Each row is a point on a tangle of strands that fork and nearly touch. The rows are in no order.
In the rows, 128 means zero.
Two points are linked if the straight distance between their rows is under 56.9. Some points are linked to none.
Sobib: [134 133 175 181 129 142 154 156  97 183  83 154  91 120 119  58 102 147
 134 155 170  99 149]
Fudos: [125 138  87 144 152 178  84  81  99 152 154 143 142 149 125 131 124 161
 130 139 107 172 130]
Luv: [ 85 118 133 155 141 103 159 157 164 190 151 169  92 157 107 168 135  79
 173 149 123  99 159]
fen: [143 117 112  78 134  85 127 104 127 109 109 108 138  97 158 174 138  94
 180  80 137 131 121]
radof: [141 121 214 149  87 106 164 152  96 145 120 119 161  89  99  79 140 119
 168  95 126  80  76]
Pib: [ 85 143 121 134 134 130 157 154 162 145 132 117 143 128 129 213 146  96
 142 115  93 142 121]
Ziti: [106 135 127 104 131 100 148 127 133 146 103 105 142 124 147 197 145  93
 172  86 123 129 130]
ninet: [ 85 143 111 139 130 161 146 160 161 122 148 103 157 118 131 203 156 126
  94 133  91 156 116]
Ges: [100 158 169 156  96 140 168 196 141 132  98  89 152 124 105 148 143 131
  80 115 122 109 108]
dagul: [ 79 125 128 156 136 105 157 166 179 179 158 165  99 148  95 191 137  75
 168 147 105 105 149]
Puro: [ 94 133 118 104 139 114 151 127 138 141 129 117 138 122 144 200 149  93
 177  98 114 140 129]
bape: [ 81 123 159 179 138 122 168 192 159 184 131 166  84 147 101 135 122 106
 142 165 135  87 164]
Vev: [181 101 130  91 108  94  93  80 171  23 129 112 123 145 130  66 103 151
  85 114 141 118 116]
nanuk: [201 126 125 129 123 121 105  93 125  89  90 136  96 147 145  57 100 151
  93 135 140 117 125]
rabe: [165  90  77  90 168 145  80  63 133  63 141 125 132 123 156 130 113 174
 135 129 106 167 144]
Refes: [170 114 127  73 118  59 105  93 150  61 117 119 123 107 152 127 117  78
 154  92 151 104 112]
gane: [111 140 168 129 113  90 170 167 131 158  92 107 128 131 117 155 138  90
 166  94 145  97 115]
gubi: [ 85 128 153 178 125 122 176 213 174 164 135 163  98 132  95 156 134  96
 115 171 114  94 150]
vov: [167 127 177 186 121 122 143 132  98 159  86 155 100  87 108  30  90 145
 143 153 178  81 132]
dus: [173 113 144  79 108  67 101  99 146  54 119 119 128 113 137  97 113  90
 138 100 148  99 107]
Goli: [ 74 141 134 154 139 149 147 179 154 150 156 132 119 139 122 146 147 124
  85 162 116 127 149]
vip: [ 96 141 170 137 105 135 163 186 107 115 132 107 129 120 112  98 139 134
  91 137 160 106 128]
Nufa: [184 102  91 100 148 127  95  61 146  50 116 120 111 135 155 102 114 174
 102 126 123 156 137]
Lon: [105 133 117 103 135 135 135 116 134 122 122  95 169 107 155 215 139 121
 169  84 104 159 130]
boka: [132 127 114  78 130 116 118 100 119  99 100  89 168  98 162 193 141 134
 164  69 122 148 124]
Melus: [ 83 119 150 148 130  90 175 173 154 180 137 159  85 146 112 170 128  76
 182 138 136  87 153]
maral: [101 119 141 115 139  89 164 158 130 157 127 136  90 131 131 144 134  78
 172 124 159  99 138]
simov: [161 104 110  69 110  98 105 104 129  42 125  98 138 114 140 107 134 146
 103 113 146 129 113]
mubi: [101 110  91  84 157 154 110 106 113  80 166 113 154 104 149 180 134 147
 159 122 116 173 133]
rutu: [168 111 113  72 129  66  97  78 165  49 119 123 122  95 164 141 112  82
 165  86 143 121 122]
deku: [140 132  82 134 151 183  71  69  92 135 148 149 155 145 120 131 112 163
 139 139 104 186 116]
til: [ 78 137 101 178 161 151 107 149 173 174 178 147 135 139  80 161 135 126
 102 158  92 142 145]
fodeb: [ 81 123  99 118 164 132 120 111 138 147 180 137 136 132 117 179 135 103
 179 131 113 143 146]
zedu: [109 151 171 149 129  89 154 158 167 168  79  88 143 144 108 202 146 116
 147  78 106  86 147]
basa: [114 150 140 101 107 124 126 118 122 113  98  71 172 120 146 184 150 154
 119  73 120 135 128]
Fogor: [ 80 139 108 127 133 164 138 144 146 107 151  99 165 113 141 199 147 134
 104 123  94 167 120]
noni: [100 150 139 124 126 118 147 137 148 145  98  86 158 129 138 207 147 122
 140  83 107 136 134]
fuf: [105 155 170 152 122 114 136 155 165 152  88  62 161 137 107 185 149 147
 101  82 104  94 139]
Sakal: [172 115 144  68  83  93  91  95 119  85  96  75 187 110 141 130 141 164
 128  68 114 119  99]
git: [124 141 140  92  97 118 131 127 106 105  97  74 167 116 139 161 149 144
 115  85 133 132 111]
Komid: [ 97 138 144 184 139 154 144 162 145 214 127 170  99 159 115 119 118 128
 132 168 124 111 163]
Sesi: [156 128 151  83  95  87 117 118 113  99  97  86 161 111 133 125 141 119
 132  82 134 108  92]
femam: [179  84 159  91  67 107 112 116 130  31 146 101 157 129 119  54 133 157
  87 124 120 114  71]
Satod: [119 131 115  89 137 122 125 105 122 114 104  91 164 100 166 204 138 125
 179  72 111 151 131]
falas: [ 75 135 113 121 150 146 135 132 136 130 171 125 138 126 134 179 148 114
 135 134 112 154 138]
bikiz: [ 85 147 112 171 152 180 106 136 142 166 172 142 137 147 111 138 140 154
  75 156  99 157 147]
tuze: [171 103 121  77 113  86  93  75 173  16 130 108 128 128 137  92 109 140
 101 103 141 132 119]
rif: [160 113 161  92  72 112 126 137  94  77 120  86 172 116 117  89 144 154
 101 103 125 109  79]
deza: [130 125 111 107 130 148 117 117  90  79 137 105 119 140 143 101 152 192
  61 147 142 152 144]
Sobok: [179  89 193 132  82 119 135 124 113  50 163 133 142  96 108  20 129 146
 113 136 112  93  74]
Saruv: [105 152 158 118 106 121 151 157 126 134  97  81 160 127 126 164 146 127
 112  90 133 115 117]
fudan: [144 101 127 112 154  63 136 120 141 153 127 138  69 118 148 125 119  54
 190 113 168  79 147]
kam: [184 134 139 161 103 154 151 145  80 149  71 176  96 110 143  43  92 133
 115 170 161 131 109]
lif: [ 91 142 131 160 120 125 168 200 178 154 123 132 129 126 110 195 155 101
 105 139  89 117 126]
Lurol: [129 117 127  91 137  73 144 129 128 130 117 116 107 113 149 155 137  68
 182  94 153 106 126]
bapet: [180 103 149  96 100  93 104 105 137  42 134 112 130 127 115  54 122 135
  99 124 142 101  99]
mil: [148 140 106 144  97 167 145 144  89 186 116 200 107 138 145  73 101 109
 127 182 141 161 102]
memed: [155 129 142  73  98  99 102  97 118 101  92  67 184 112 143 150 145 164
 129  64 122 120 111]
sel: [127 122 105  76 131 116 129 111 116  87 125 104 144 104 159 168 145 119
 151 100 133 151 128]
doniv: [204 133 113 133 107 154 125 110 100 109  80 148 104 146 149  56 108 160
  80 155 135 146 112]
Zurap: [217 138 138 152 103 133 125 109 113 106  66 161  93 131 145  44  77 122
 106 146 150 118 102]
Batur: [ 92 125 120 139 155 115 143 135 146 178 159 149  99 153 123 154 134 101
 154 140 129 120 160]
Pizib: [ 95 117  93 128 171 181  71  90 112 118 185 125 167 135 114 160 114 161
 145 132 109 176 143]
Nabom: [173 133 101 132  94 162 138 132  93 155 109 199  98 131 152  61  97 106
 122 181 143 157  97]
Gupa: [176 109  91  99 154 130  93  69 128  74 125 129 113 135 156 110 123 166
 111 131 124 149 142]
Muker: [113 122 130  96 135  84 157 137 130 144 117 122 117 123 141 169 142  79
 178 100 144 114 124]
bas: [173  97  74 105 169 157  72  54 122  83 145 137 135 131 149 128 106 170
 150 130 102 168 138]
reki: [133 114 110  81 142  99 130  99 129 120 114 106 145 101 162 198 136  90
 202  78 123 141 128]
tizaz: [ 85 128 128 173 137 113 146 159 170 205 157 175  94 164  96 160 124  98
 155 160 110 100 162]
sisa: [ 89 139 163 152 123 130 168 191 132 139 128 120 113 130 112 125 134 116
 110 139 150 104 139]
kadof: [180 101 143  97 105  96  98  91 158  34 131 111 120 142 123  48 113 147
  90 120 140 106 112]
fofes: [114 151  98 161 147 183  98  96 113 176 153 149 146 151 112 137 118 147
 117 146 108 169 129]
rabok: [176 133 140 164 106 153 149 146  91 168  67 176  87 117 149  52  90 116
 136 166 161 120 112]
refeg: [106 143 134 101 115 119 150 147 108 107 122  99 139 125 140 145 149 124
 117 113 144 131 121]
Ledun: [128 140 190 123  90 113 154 161 101 134 108  94 165 115 105 110 142 120
 131  90 141  90  91]
gir: [ 84 147  93 186 160 154  91 130 166 184 176 153 141 143  69 163 122 128
 112 146  99 149 141]
pag: [174 136 133 157 114 147 143 134  94 181  81 173  92 126 152  69  95 119
 138 159 154 118 124]
fave: [143 129 125  75 121  87 128 108 123 103 104  98 150 100 155 164 140  99
 160  84 140 128 114]
Zeg: [218 128 110 134 104 146 123  97 123  78  74 144 103 152 149  51  95 159
  74 144 133 148 101]
rovek: [102 150 160 138 133 103 146 139 157 156  87  83 148 138 124 209 150 120
 142  75 103 108 143]
gulol: [187 135  80 123 106 162 127 110  95 124 112 187 107 141 158  75 108 123
 105 169 127 173  95]
tilu: [195 134 150 167  99 147 144 135  90 133  68 169  97 107 131  30  80 139
 114 163 167 115 106]
Temir: [197 134 106 131 102 165 134 120  92 116  83 165 105 143 156  61 109 155
  83 169 137 161  97]
Zakep: [ 79 129 105 115 136 169 128 132 132  92 162  99 165 114 143 199 149 147
 118 125  99 174 124]
Nat: [148 129 135  76 105  91 122 113 121  98  96  87 155 110 144 148 144 114
 141  77 138 123 109]
fitod: [122 127 124  94 138  97 141 109 133 144 102 105 147 113 149 206 140  96
 192  74 124 134 129]
zom: [ 94 153 128 128 127 130 157 150 152 139 115 103 148 125 139 205 149 112
 128 104 100 145 126]
Vemu: [103 139  97 152 162 150  96  90 123 183 167 145 135 151 104 150 115 125
 160 132 116 153 146]
Nekes: [ 94 125 131 121 151 104 151 143 131 161 149 143  97 143 133 143 138  89
 162 136 142 110 151]
bami: [111 135 166 141 116 140 146 170  93 114 134 113 117 130 116  78 135 155
  93 148 170 104 138]
Lorip: [129 128 151 101  90 120 136 151  92  79 129  94 149 120 119  87 148 151
  88 129 158 116 107]
rutok: [ 96 150 168 152  93 139 164 200 129 122 121  95 145 119 108 136 143 128
  82 125 139 111 112]
Vasis: [ 78 136 114 139 136 128 155 155 171 150 155 132 138 133 118 204 145  93
 144 126  91 143 132]
gumu: [136 141 171 168 124 154 144 155  89 153  99 137 106 127 121  55 116 168
 100 158 167 107 150]
kor: [180 123 104 113 151 122 101  79 121 106 106 137  97 135 157  87 116 146
 113 138 132 127 140]
seka: [110 117  86 126 179 158  64  78 115 136 175 129 154 134 100 158  99 134
 188 120 118 160 142]
kize: [130 155  77 150 127 160 100  91  98 196 142 171 136 149 103 132 100 112
 158 138 126 176 105]
gizi: [159 102  77 108 165 173  76  57 108  97 144 137 145 131 140 127 113 180
 138 133  98 177 136]
vimev: [171 101 165 104  96  94 110 123 118  62 140 118 133 110 110  53 123 125
 113 125 145  89  90]
Tem: [158 133 119 152 114 148 141 133 100 207  96 179  96 138 152  85  97 104
 151 163 144 128 119]
Loto: [ 96 139 148 169 113 117 183 220 174 156 111 138 116 122  98 175 143  94
 108 148 104 105 128]
bulo: [187 121  71 123 144 163  83  53 109 116 124 158 136 134 143 113 100 142
 141 137  96 183 100]
Gilud: [150 127 121  73 100 111 115 101 115  79  99  78 175 105 146 160 144 156
 130  77 126 142 110]
bulud: [ 89 142 124 149 126 140 164 188 167 142 134 121 138 125 119 189 154 104
 100 134  92 132 123]
Sanif: [ 86 137 115 182 148 135 125 166 183 193 169 170 116 153  82 159 132 112
 119 161  98 117 155]
Veb: [107 154 167 165 121 122 152 179 170 155  78  76 154 130 105 186 147 133
  92  96  98  96 132]
zezol: [ 90 148 163 135 107 145 159 190 119 115 134 101 131 123 116 125 147 133
  80 139 153 118 128]
tulav: [159  95  90  76 148 107  98  75 146  39 135 116 120 113 157 126 122 145
 132 112 131 150 139]
zutor: [149 127 173 157 122 132 132 143  86 129 113 135 110 110 105  32 111 166
 106 150 170  92 136]
ziku: [ 85 123 102 113 151 123 140 122 143 137 161 124 141 126 131 196 142  91
 179 117 112 146 136]
Mip: [ 90 131 110 152 159 127 121 119 146 194 169 154 111 156 107 152 127 107
 163 139 118 125 157]
sebim: [101 102  85  89 162 163  94 106 114  87 182 119 166 110 139 182 125 139
 171 117 105 168 139]
mig: [ 91 151 102 193 146 154  99 131 157 206 162 170 133 157  78 149 116 125
 120 148 108 145 142]
Geso: [145 132 142  79 113 100  94  95 129 105  88  65 181 108 141 170 144 165
 135  52 117 123 132]
vun: [ 83 140 110 147 132 153 152 179 174 136 148 111 145 119 122 192 159 120
  88 138  83 149 118]
Zusod: [185 130 170 175 115 121 128 125 100 140  87 150 104 101 114  21  91 144
 125 146 169  88 127]
Feku: [ 75 134 117 162 148 130 138 158 166 171 170 154 113 149 104 161 141 107
 125 157 106 125 152]
vot: [203 121  81 122 142 138  92  48 149  93 102 160 107 143 166 105  85 127
 139 129 103 157 118]
tutib: [147 110 137  93 133  55 139 128 134 134 113 121 102 105 142 141 126  52
 184  92 164  88 116]
sovu: [129 122 132  94 110 128 125 137  94  71 134  91 135 130 131  95 150 168
  77 134 156 132 123]
poz: [ 87 136 123 186 139 128 129 159 175 214 157 180 104 166  87 152 122 107
 137 167 105 109 160]
lened: [121 158  97 169 112 161 124 124 113 224 138 185 127 155 105 123 107 111
 145 151 130 162 113]
tal: [140 118 110  82 133 109 118 113 115  79 130 110 119 121 146 110 142 145
 106 131 148 128 137]
Vus: [135 146  87 144 101 163 125 125  94 197 136 196 118 146 125  97 104 101
 145 168 137 169  93]
nofi: [129 127 182 184 132 131 155 156  96 168  98 150  99 105  99  47 102 154
 139 155 181  91 151]
lut: [ 82 130 109 117 141 149 141 131 133 120 161 115 157 121 139 197 143 114
 144 126 106 156 132]
zukub: [125 120 189 150 111 122 149 163  91 117 135 128 121  96  90  42 127 147
 116 144 174  90 127]
sela: [ 82 139 114 159 136 159 148 192 166 137 159 119 133 121 118 161 159 131
  59 163  96 142 133]
mol: [112 124 102 110 162 145 109  93 107 125 157 130 124 138 144 134 142 151
 122 141 125 146 150]
Nadun: [107 156 104 198 129 164 114 147 157 223 144 173 133 158  84 136 110 129
 106 158 100 150 135]
mili: [ 84 120  96 128 160 186  87 109 122 104 190 117 164 131 121 161 125 163
 126 135 105 174 138]
romoz: [120 148 176 121  96 116 150 156 111 133  96  81 159 126 112 139 149 123
 121  88 136 104 104]
vata: [134 103 111 118 166  84 127 104 136 180 145 155  75 138 142 135 122  69
 198 123 149  96 152]
zoni: [112 150 117 151 140 175 117 118 108 169 143 144 121 154 140 116 134 160
  89 157 115 152 150]
zolud: [192 136  95 130 101 160 138 127  91 130  94 185  99 136 161  63 102 123
 102 176 139 156  96]
pebir: [128 103  83 122 183 147  66  66 117 140 170 132 147 132 115 148 104 131
 193 125 116 153 144]
tad: [109 116  96  81 127 154 122 115 107  61 146  99 157 109 158 172 148 170
 115 115 119 177 128]
Fadem: [167 110 111  85 144  72  93  67 168  47 127 129 105 117 163 124 105  95
 149 101 144 118 141]
ziki: [ 78 144 124 142 124 161 153 179 149 119 151 106 135 125 134 161 156 136
  63 151 116 144 129]
Fub: [140 122 177 119 102 101 140 161  98 106 133 112 134 102 102  70 134 120
 135 117 163  87  97]
rofa: [141 110 104 134 164 101 117  89 132 206 141 161  84 147 139 128 114  87
 192 129 138 107 154]
Moga: [ 88 123 102 137 168 147 105  99 131 158 180 139 135 141 112 161 127 120
 167 133 113 151 150]
tep: [ 84 140 164 166 132 140 164 195 137 154 131 138 100 136 113 112 128 131
 104 158 150 102 157]
nik: [122 146  91 154 150 158  96  88 112 201 150 156 130 154 106 136 114 123
 161 134 124 159 128]
Tinip: [ 85 141 170 157 114 124 179 205 149 147 118 124 116 127 104 145 135 105
 116 138 139 103 133]
sokot: [108 143 141 113 124 131 122 116 140 123  97  59 180 116 145 196 149 161
 123  64 111 136 142]
Dani: [ 92 150 136 112 115 137 154 156 121 113 128  99 142 125 142 155 147 128
 100 120 136 138 124]
riso: [ 99 151 106 156 147 183 106 110 120 165 162 143 134 156 125 131 132 161
  95 155 107 157 142]
gurop: [126 123 127 102 106 140 118 133  91  62 136  89 132 139 134  93 157 198
  51 145 148 140 126]
Fov: [170  99 101  79 137  90  98  71 162  30 126 114 120 120 152 110 115 140
 113 112 137 138 133]
Lasav: [183 101  84 107 169 124  79  41 146  83 127 144 112 131 162 124  96 134
 154 120 108 148 145]
fila: [166 106 190 154 100 123 130 124  97  95 146 140 126  87  91   4 123 171
 115 147 151  85 112]
butup: [ 86 133 113 114 140 145 140 130 139 124 139 104 164 115 140 215 147 118
 157  98 100 162 124]
vum: [113 147 183 142 112  88 167 167 136 170  81  97 139 132 104 166 134 101
 159  79 131  87 122]
bizu: [126 134 138  87 114 110 140 139 101  95 117  94 140 119 137 129 147 127
 114 116 150 126 116]
kozef: [147 130 189 188 121 127 152 139  93 171  85 156 102  90  99  26  98 155
 145 155 186  92 140]
mabu: [174 115 158  77  85  83 105 109 119  87 102  91 169 112 130 112 136 122
 131  80 125 103  87]
Fasa: [173  95 193 143  92 114 131 122 109  77 159 143 133  88 101  12 126 146
 119 139 130  82  94]
Lev: [166 125 110 120 156 127 107  88 105 135 115 140 103 140 156  91 125 138
 119 138 136 126 141]
zula: [ 97 154 141 118 105 135 157 161 131 124 111  85 153 123 134 170 150 130
 101 108 124 132 120]
kiru: [ 83 140 115 169 145 158 133 181 172 156 169 139 123 137 107 154 152 129
  70 165  99 135 146]
Nepu: [196 132 167 177 100 138 135 126  94 126  77 158 102  99 112  13  85 155
 118 155 167 101 113]
zin: [110 134 109 163 148 125 122 110 139 222 151 168 106 168 108 144 117 104
 177 138 126 124 152]
Veveb: [169  95 159  89  67 114 116 129 102  50 131  93 164 118 115  68 142 159
  91 121 119 111  70]
rozav: [ 89 132 150 182 144 139 156 178 154 197 133 166  91 153 110 124 122 118
 129 170 129 102 165]
zakek: [103 143 130 197 126 152 134 155 157 228 134 181 116 165 106 127 111 124
 129 166 112 125 146]
lalu: [169 105  96  91 166  89  87  56 165  57 131 137 105 112 171 128 103 101
 162 109 128 129 148]
Rakom: [ 79 128 167 182 127 111 182 212 167 165 124 159  93 133  98 142 124 102
 134 165 134  87 153]
koba: [ 81 143 130 141 139 145 143 160 140 141 157 125 121 138 134 143 149 129
  96 147 127 136 152]
mimer: [136 124 176 147 127 116 138 154  91 129 122 130 105 111 104  47 119 145
 122 142 176  84 141]
rarav: [105 152 162 134 112 117 142 150 140 142  91  70 162 134 126 181 145 139
 110  76 116 116 128]
fafan: [135 124 132  86 121 105 131 131 105  91 127 104 121 118 135 105 141 125
 113 124 158 113 124]
meni: [115 124 190 136 100 113 160 170  94 120 136 120 135  93  92  62 133 130
 130 128 168  91 106]
dilur: [ 95 115  88 123 175 167  76  90 116 119 184 121 159 135 111 158 117 142
 166 128 111 164 144]
taz: [105 167 105 192 115 170 121 145 139 228 133 187 134 159  91 130 104 116
 112 159 114 159 121]
zusa: [135 138 170 180 125 157 149 159  92 174  92 152  99 129 125  61 109 154
 112 161 159 110 150]
tegub: [152 117  75 122 160 178  73  61  94 117 146 144 150 139 130 130 112 172
 143 133  99 178 123]
Puzan: [183 107 159  75  76  88  91  98 125  78 102  85 182 117 137 108 138 149
 124  81 104 108  80]
tubi: [143 127 173 102  75 118 142 151  87  90 123  91 162 115 115  86 147 143
 107 114 142 105  88]
Buta: [ 81 130 106 128 162 160 116 117 131 130 179 129 138 136 128 159 141 135
 127 139 111 153 146]
Lol: [216 128 123 131 112 130 109  84 141  72  80 137 104 156 142  53  85 156
  83 131 137 134 113]
zomam: [142 120  99 109 138 160 105  95  96  82 134 115 121 143 152 106 145 206
  68 146 128 164 145]
relid: [110 109  96 100 166 126 112  94 122 131 169 136 124 122 141 158 138 114
 170 127 122 147 146]
rupu: [ 97 132 104 120 160 150 112 106 116 135 170 127 133 139 137 142 143 141
 130 143 115 151 148]
pano: [130 118 107 148 155 117 123  98 133 223 143 167  94 158 122 132 114  92
 193 133 130 113 152]
kape: [197 115  81 117 160 136  87  41 141  87 114 147 112 134 163 116 100 140
 145 128 102 159 127]
nitat: [157 117 186 159 113 125 130 135  88 115 127 139 122  90  92   9 119 168
 117 149 165  87 126]
dimog: [151 114  98  98 157 134 104  84 113  94 136 124 114 127 153 109 136 157
 114 137 130 145 146]
Zun: [ 77 120  98 113 146 180 106 121 127  90 185 110 166 115 139 182 138 153
 122 132  99 173 133]
ribok: [ 99 123 151 137 137  92 174 171 138 169 129 147  88 139 121 146 130  79
 175 130 154  94 143]
saf: [212 131  89 130 129 131 104  63 143  91  89 162  97 149 168  94  83 121
 122 132 113 149 115]
Milef: [ 84 129 136 170 126 112 171 206 176 169 142 165 100 135  94 178 138  91
 132 162  98  99 145]
ritor: [116 140 123 141 150 158 124 123 107 159 142 138 112 153 146 111 136 154
 103 152 129 136 156]
sen: [140 129 116 117 152 128 117 111 104 138 126 136 102 140 153 102 134 136
 121 142 142 123 153]
nenev: [111 134 146 105 122  90 163 151 126 146 107 107 125 128 131 161 137  88
 166  99 147 109 123]
godun: [131 119 112  76 132 119 123 114 107  74 131 105 131 114 151 132 149 142
 110 118 146 144 128]
buko: [121 136 168 150 126 145 139 159  92 131 118 125 110 129 118  66 124 165
  94 154 169 104 148]
kos: [186  81 187 120  79 113 119 112 131  31 155 119 141 120 111  24 126 149
 101 131 111  99  74]
vazak: [139 132 128  75  90 109 121 121 110  79 108  82 166 113 139 137 147 148
 114  95 139 132 104]
bita: [208 131  89 127 123 138 110  73 126 113  90 166  99 144 165  87  95 119
 116 148 122 151 107]
zalaz: [160  90  83  78 158 124  93  74 137  45 146 119 130 106 159 140 120 155
 140 113 119 161 144]
gutar: [140 132 127  84 123 110 108  99 125 106  92  71 174 104 156 190 140 159
 156  58 118 136 133]
Nubu: [105 148 189 153 122  87 152 163 150 168  79  84 147 146  96 180 140 119
 145  76 113  77 136]
zimeg: [ 83 134 157 177 137 148 162 203 159 165 135 151  99 138 107 122 130 127
  91 175 125 107 161]
Ridan: [ 87 145 132 123 126 139 157 165 131 127 140 111 128 134 135 153 150 122
 104 138 133 134 135]
fil: [105 107  90  81 135 161 115 107 111  59 161 106 160 104 154 178 136 166
 136 116 113 180 133]
vade: [129 101 120 111 161  68 139 118 140 165 134 146  73 129 149 144 130  59
 200 120 159  88 145]
gobu: [127 117 101  93 158 135 112  93 112  99 151 123 119 130 153 128 144 150
 119 133 132 148 150]
zag: [182  81 168 104  75 106 113 112 142  25 151 113 144 128 114  39 122 149
  89 126 119 106  71]
gipu: [109 145 114 189 116 149 129 133 143 241 130 188 118 168  98 135 105 112
 150 158 120 137 134]
biper: [165  99  85  93 174 110  82  54 150  71 144 136 114 115 166 132 111 127
 160 117 119 143 150]
Zumi: [135 138 157  93 112  92 122 115 120 133  85  72 165 118 139 159 145 131
 148  63 131 110 122]
Movoz: [ 74 133 106 163 151 143 125 159 181 163 179 145 133 136  94 174 143 112
 109 154  89 140 138]
rede: [ 84 143 109 178 152 172 114 160 164 169 173 140 129 143 100 143 145 146
  61 168  94 146 149]
melam: [149 106  95 103 175 100 103  78 131 130 150 139  99 117 158 132 123  96
 177 124 135 122 152]
zud: [127 150 101 151 102 174 136 140  99 202 128 198 122 147 127  93 102 108
 127 173 138 166 100]
kogu: [ 76 131 116 142 140 116 154 152 169 157 156 145 122 137 116 195 142  87
 158 137 102 131 136]
Sasev: [137 129 185 121  87 104 149 156  93 121 122 104 154 108 103  90 139 117
 136 105 146  89  84]
bilor: [108 156 179 177 104 125 160 199 154 147  89  82 161 124  92 163 146 135
  86 103 108  95 115]
rozag: [ 86 145 159 166 113 117 184 211 160 147 110 131 116 126 102 162 135  96
 118 137 119  99 132]
Molu: [150 107 142 107 140  54 133 129 138 139 120 135  81 109 142 120 120  49
 188 103 174  76 127]
Duseg: [126 159  73 153 107 165 112 111  96 192 146 191 135 146 108 116 104 104
 143 146 138 184  92]
Tuf: [195 134  88 124 120 150 118  88 105 125  97 174 106 137 161  81 101 119
 117 153 118 158  97]
keti: [ 89 128 137 163 125 102 175 192 172 171 136 165  94 145 102 188 133  77
 154 152 109  94 145]
Gif: [112 141 140 127 118 160 131 150  92  98 138 107 121 145 135  92 151 189
  49 156 152 135 146]
Pev: [201 127 105 123 140 125 103  77 123 104  93 138  95 142 156  77 102 143
 103 135 129 131 132]
sabaz: [120 136 126 130 151 139 128 125 105 152 132 130 103 144 144 109 139 139
 114 152 141 125 157]
tusu: [119 118 101  78 134 135 121 108 107  71 146 109 142 109 158 155 145 154
 120 124 131 159 131]
tol: [ 85 133 140 169 136 134 159 200 172 171 146 152 105 137 105 146 136 113
 102 169 113 109 155]

Follow the links from the first point to the second, and from the first to the third. Name the last point that the two ways share.
Movoz / Batur / Milef => Luv
Ridan / fuf / Ledun => Saruv
rozav / pano / mig => Luv
Lol / kize / Lasav => zolud
Komid / lif / tizaz => gubi
mabu / boka / sokot => memed
Ges / zukub / riso => Saruv

A fork is a point with three links, a tip a point with one. Leave the first point through the second and follow the links. Name the first fork or tip that comes.
nofi / Sobib => Saruv
lif / Loto => gubi
Ziti / Puro => zolud
sebim / mubi => Dani
Zun / mili => pebir

A fork is a point with three links. Follow the links from the first point to the second and name the forks in between, in order.
Ridan / ritor => kiru, riso
zin / keti => Luv
nik / Zeg => zolud
Goli / bami => Dani, Saruv
rupu / mabu => memed
